Each row is a point on a tangle of strands that fork, close into loops and nearly touch. The rows are in no order.
Points whose rows are less than 8.01 apart are linked; no others are.
<185>: [-0.21 -3.92  1.50 -1.43  3.96  3.27  0.09 -2.54 -3.16  1.22 -4.28  1.55
  0.42 -0.50 -4.57 -0.11 -1.40  2.27 -6.13  0.65]
<454>: [-1.33  3.91 -2.75 -2.39 -1.46  0.68 -4.96 -1.42  3.04 -2.59  1.63  2.56
 -1.03  1.24  0.03 -0.45  3.72 -0.46  6.62 -1.35]
<486>: [ 1.61 -1.74  3.65  1.50  1.13  3.00  2.72 -0.07 -4.41 -0.77 -2.55 -2.31
 -1.16  1.24  0.80  0.12 -0.70  2.14 -4.37 -3.82]
<684>: [ 0.83 -4.63 -0.86  1.23 -1.53  2.97  2.78 -1.53  0.59  3.46 -1.67 -0.16
  1.92  2.05  3.28  0.03 -2.06  2.32 -2.95 -0.43]
<632>: [ 1.41  1.41 -2.37 -3.13 -0.07  1.27 -2.86 -0.98  0.30 -1.07  0.67  1.42
 -0.12  2.75 -6.28  2.53  2.77 -2.86  0.22  1.29]
<599>: [-0.12  2.71  1.39 -0.57  0.68  0.00 -0.53 -1.06  0.83 -2.52 -2.19 -0.36
 -1.84  0.98  0.80 -0.18 -2.33  0.81  2.53 -0.24]
<585>: [ 0.82 -1.07 -0.78 -1.44  1.86 -0.14 -2.74  0.39 -0.15  2.04  0.72  4.28
 -1.38  3.13 -0.84  3.31  0.02  1.44  0.08  1.18]
<172>: [ 4.14 -0.08 -0.43 -0.27  1.87  1.68 -0.06  1.65 -4.89  0.74  0.23 -1.66
 -0.64  0.80  2.72  1.26 -2.87  1.68  0.00  1.08]
<614>: [ 1.28 -2.71  0.08 -2.98  1.75  0.12 -2.20  0.84 -2.06 -1.27 -2.78  1.16
 -2.18 -0.48 -4.97 -1.78 -4.38 -0.16 -3.56  1.29]
<393>: [-2.26  3.85 -0.83  1.24 -1.13 -0.84  0.52 -0.79  2.22 -3.58  4.94 -1.15
  1.74 -1.39  3.57 -4.88  3.91 -2.13  2.55  1.17]
<408>: [ 0.02 -2.35 -0.15 -0.77 -0.13  0.02 -0.96  1.93  2.43  0.77  0.56 -2.26
  0.55 -0.86  2.45 -0.91  2.37 -3.40  0.84  0.97]
<586>: [ 2.88 -2.91 -2.17 -0.03 -0.99  2.21  0.89 -2.11  2.35  1.53  0.63  1.83
  0.98  1.86  1.65  0.28 -1.37  1.25 -0.58 -0.67]
<68>: [-0.28 -2.02  0.70 -1.88  4.35  0.19 -0.88 -1.85 -2.54  2.75 -0.69  1.18
 -0.20  1.20 -4.65  1.43 -0.13  2.60 -5.00  2.75]
<297>: [-1.77  3.91 -1.94 -0.57 -1.16  0.77 -2.64 -1.28  2.87 -3.45  3.81 -0.50
 -0.04 -0.26  2.25 -3.09  4.01 -1.60  5.65 -0.13]
<440>: [ 2.33 -1.72 -1.99 -2.31  0.77 -0.62 -0.65  0.77 -0.15 -2.23 -2.32  2.72
 -0.44  1.29 -1.25 -2.94 -3.66  0.04 -0.70  1.60]
<716>: [ 2.59 -1.94  0.58 -0.37 -1.24 -2.44  0.38 -0.92  2.73  2.72  1.20 -1.14
  0.23 -0.42 -2.64  2.51  0.68 -2.08  3.37 -2.49]
<644>: [-0.22  1.94 -0.20 -2.75 -1.85 -3.23 -4.78  0.57  0.21 -0.66 -2.74  2.01
 -2.54  6.21 -6.91  0.85  0.61 -0.48  0.29  1.94]
<97>: [-5.25  3.11  3.91  1.80  1.69 -0.03  1.50  1.42 -1.54 -2.54 -0.75 -1.63
 -2.78 -1.79  3.76 -0.82 -0.88  3.12 -1.84  0.16]
<286>: [ 2.10  1.06  1.86  2.16  0.71 -2.71  1.83  0.52 -3.14 -1.82  0.39  1.69
  0.25 -0.81  1.93  0.69 -0.13  1.00  0.88 -1.20]
<610>: [ 2.52  1.66 -0.62 -1.18  0.70 -1.39 -1.30  0.30 -1.44 -1.67 -2.74  3.03
 -1.98  0.60 -1.88 -0.32 -3.89  2.21  1.48  0.30]
<668>: [ 0.92 -3.07 -1.14 -2.94  1.34  0.31 -2.00 -2.99 -1.47  0.88 -0.42  5.01
 -0.15  2.46 -6.56  2.89 -2.31  2.80 -3.95  3.09]
<651>: [-3.00  6.15 -2.85 -1.01 -3.44 -2.55 -5.24  1.77  2.81 -2.83  2.45  2.61
 -3.06  1.28 -1.81 -0.84  4.36 -1.19  4.55  0.02]
<225>: [ 1.15 -4.70  0.23 -1.91  0.43  4.14  0.21 -1.30 -4.62  2.15 -3.09  0.19
  1.19 -1.18 -0.78 -0.94 -6.40  0.84 -3.37  0.47]
<2>: [ 3.79 -2.08  0.52  0.62  0.93  1.06  1.44  0.39 -1.63 -1.40 -3.34  1.12
  2.20  2.50  0.84 -1.72 -3.23 -1.06 -1.13  1.39]
<490>: [ 1.79  0.15  0.32  2.20 -3.02  0.52  1.77  0.14  5.03  0.21  2.65  0.08
  0.89 -0.67 -0.63  1.30  2.66 -1.89  3.81 -1.75]
<147>: [-2.82  3.56 -0.54  0.67  2.70 -0.52  0.07  2.33 -0.59 -3.16  0.52  1.08
 -3.05 -2.22  2.84 -0.34 -0.67  2.95 -1.80  0.05]
<141>: [ 1.06 -5.25 -0.31 -0.62 -0.67  3.56  1.37 -1.80 -3.71  4.06 -1.78 -0.56
  1.28  0.47  2.09  1.06 -4.52  2.70 -3.01 -2.42]
<428>: [ 0.29  2.53  1.40  1.03  0.55 -5.76  0.76  1.34 -0.15 -3.44  2.02  1.44
 -0.95 -1.65  1.44 -1.08  1.62 -0.40  1.76 -1.04]
<564>: [ 0.93 -1.37 -2.43 -2.67  1.91  2.83 -0.63  2.57 -1.32  1.10  0.46 -2.69
  0.62 -0.96  2.45 -0.06  0.51 -3.85 -1.55 -0.78]
<571>: [ 1.20 -2.03  3.42  0.63  2.88  2.14  0.29 -1.62 -2.37 -1.17 -3.05 -0.34
 -2.00  1.77 -2.73 -0.67 -0.84  1.88 -4.66 -1.38]
<56>: [-1.77  0.58  3.31  0.71  4.01 -2.39  0.99  2.77 -4.43 -0.64  1.12 -1.10
 -3.47 -4.88  1.91 -2.57  1.48  2.23 -4.35 -3.11]
<714>: [ 2.12 -0.50  1.76  3.97 -0.04  1.64  3.09  1.61 -1.96 -2.10 -2.59  2.06
  1.86  1.00  2.59 -0.48 -1.15  1.14 -0.67 -1.56]
<434>: [-0.73 -2.22  0.43  1.25 -3.46  1.75  1.69  0.23  1.01  3.59 -0.33 -6.51
  1.70  0.16  3.68 -0.40 -0.03 -2.93  0.74 -2.64]
<287>: [-1.60  0.51  1.50 -0.91 -0.93 -2.41 -2.01  1.11  4.95 -0.08  0.89 -1.52
  0.08 -1.25 -1.37 -3.15  2.47 -4.10  1.45  1.60]
<696>: [-0.43  3.63  0.65 -1.25 -1.84 -4.85 -2.57  0.97  1.16 -2.11 -0.58  0.60
 -5.54  4.34 -5.99  0.74  1.40  1.31 -0.61  0.23]
<216>: [ 3.46  0.13 -3.31  2.14 -2.16  3.08  0.86 -0.06  3.41 -0.54  2.45 -0.92
  2.72 -0.28  0.48  0.42  0.95 -3.53  4.09 -1.62]
<239>: [ 0.43  3.30  1.02  3.20 -0.16  0.80  0.14  1.36  1.38  0.18  3.49  2.02
  1.74  0.76  0.73  4.50  2.43  1.30  2.86  2.56]
<642>: [-1.41  2.21  1.72 -0.48 -1.76 -4.04 -0.70 -0.65  4.10 -1.52 -0.29 -0.74
 -0.63 -1.50 -3.93 -0.42  1.54 -2.66  2.69 -1.42]
<595>: [ 0.80  3.97  0.08  3.09 -0.47  3.63  0.65  1.46  1.30 -2.51  0.64  0.30
  1.81  0.05  1.53  2.28  0.93 -1.01  3.27  1.71]
<540>: [ 0.41 -2.96 -3.41 -1.31  1.49  2.04  1.07  0.91 -3.70  3.00 -2.29  0.97
  0.77 -4.47 -0.61 -0.68 -5.43  1.33 -3.22  0.55]
<249>: [-3.51 -1.47  0.15  3.17 -4.39  0.21  2.51 -0.07  2.88  2.52  0.32 -4.65
  3.25 -0.46  4.89 -3.22  0.30 -2.09  1.22 -2.07]
<448>: [-0.31 -2.56 -1.22  0.90  3.12  0.74  2.25  0.65 -3.30  2.74 -1.83  0.08
 -0.33 -4.93  0.65 -1.57 -1.55  4.57 -4.63 -1.51]
<164>: [ 1.33 -1.56 -1.53 -0.83 -2.24  1.07  0.21 -0.61 -0.03  3.34  0.25 -5.54
  1.66 -0.19  4.93 -1.09 -1.49 -1.91  3.91 -0.78]
<272>: [ 3.96  1.86 -2.17  1.09 -1.95  3.56  1.24  0.36  0.44 -1.00  0.00 -1.00
  2.02  0.08 -0.49  1.78 -1.43 -2.25  3.59  0.89]
<130>: [ 1.68 -0.66 -1.83 -4.07  1.17  5.28 -2.19 -1.86 -0.48 -0.06  0.09  1.60
  0.85  1.32 -4.16  4.20  1.33 -3.39  1.47 -0.25]
<421>: [ 0.61  0.26 -1.41 -2.61  2.46  1.73 -2.43  0.35 -2.31  0.14  1.23 -1.77
 -2.17  0.63  2.37  1.69 -0.85 -1.06 -0.09  0.55]
<550>: [-0.39  1.27  0.18 -1.45  3.36 -3.58 -0.87  1.06 -2.72 -2.37  0.40  0.61
 -3.77 -1.35  0.63 -1.00  1.21  2.10 -3.39 -1.89]
<372>: [-5.07  0.23  1.22  2.86 -2.14  0.00  2.99 -0.50  5.01  0.97  3.32 -2.54
  4.32 -1.96  2.95 -2.89  4.00 -1.76  0.53  3.01]
<105>: [ 1.24 -0.19  1.91  0.40 -0.71 -1.31 -1.98  1.03  1.68  0.86  2.61  2.27
 -0.86  2.93  0.80  3.39  2.03  0.23  3.37  1.45]
<144>: [-3.83 -1.45  2.44  1.30  1.07 -3.17  1.54 -2.74  3.35  2.70  0.95 -1.78
 -0.56 -0.60  1.25 -0.27  1.17  1.85 -2.01  1.49]
<217>: [ 1.20  0.81 -1.83 -3.80 -0.86 -2.12 -3.20 -1.56 -0.30 -1.38 -2.48  2.17
 -1.07  2.26 -8.55  0.91 -0.40 -1.84 -0.56  0.83]
<573>: [-2.26  3.45 -0.28 -0.79 -1.74 -3.66 -1.80 -0.13  3.21 -2.06 -2.88  1.24
 -3.02  0.13 -6.04 -0.38  0.98 -0.02  1.72 -0.56]
<211>: [ 2.41 -1.49 -2.54 -3.73  0.91  1.19 -3.24 -2.47 -1.50  0.45  0.84  3.39
 -1.45  3.47 -2.96  2.37 -2.21  0.14 -2.65  1.33]
<88>: [ 0.51 -1.24 -1.86  3.56 -1.99  0.48  3.58  0.32 -2.61  5.67 -0.32 -2.72
  5.66 -0.02  4.03  3.05 -0.22  1.18  0.52  0.25]
<559>: [-2.55 -1.65  1.41  1.26 -0.07 -3.36  3.28 -0.10  0.87  2.04 -0.60 -2.07
  0.95 -2.86  1.76 -0.44 -0.10  0.46 -0.57 -0.96]
<317>: [ 2.19 -0.59 -1.50 -1.06 -0.67  6.01  0.06 -1.67 -0.08 -0.35 -1.23 -0.89
  2.97  0.77 -3.89  2.91 -0.39 -3.90  1.46  1.11]
<381>: [-1.76 -1.38  1.67  1.44  2.42 -2.99  2.94  1.46 -4.46  0.95 -1.65 -0.65
 -0.08 -4.70  3.81 -3.14 -0.95  3.21 -3.60 -2.53]
<489>: [-4.26  0.83  1.86  2.38 -0.69 -2.73  2.50 -0.44  6.14  1.09  2.35 -1.29
  1.38 -1.04  0.60 -1.08  2.38  0.30 -1.81  3.43]
<10>: [-2.10  4.19  1.58  0.85 -1.03 -5.78 -0.06  1.58 -0.54 -3.90  2.10  3.16
 -4.59 -0.70  0.01  0.08  1.42  1.59  1.89 -2.83]
<660>: [ 1.37 -1.04 -0.37  1.76  0.36  1.72  1.30  1.35 -3.76  3.39 -0.32 -1.43
  2.24 -0.08  3.89  2.95 -0.98  1.56  1.34  1.15]
<269>: [-4.72  1.71  1.18  1.65 -1.86 -1.43  0.26 -1.22  5.61 -1.79  5.50 -0.51
  2.43 -2.17  2.33 -4.82  5.56 -2.76  1.78  2.37]
<49>: [-3.40 -0.31  1.97  3.42 -2.77 -1.62  3.71  0.81 -0.41  1.33  0.34 -3.04
  2.41 -3.09  5.76 -0.80  0.13  0.22  0.24 -2.49]

A fork is a point with three links, a tip a point with one. Leave the first point through the second and follow the links. Name the first fork or tip that comes.
<88>; <660> -> <272>
<454>; <297> -> <164>
<164>; <434> -> <651>
<550>; <56> -> <586>
<586>; <684> -> <97>
<644>; <696> -> <88>
<239>; <105> -> <486>

A tip is a point with one link. Name the tips that can be reached along the links from each point below, in the order of the rows.
<105> -> <486>, <716>, <88>
<381> -> <586>, <97>
<714> -> <599>, <614>, <10>
<269> -> <651>, <164>
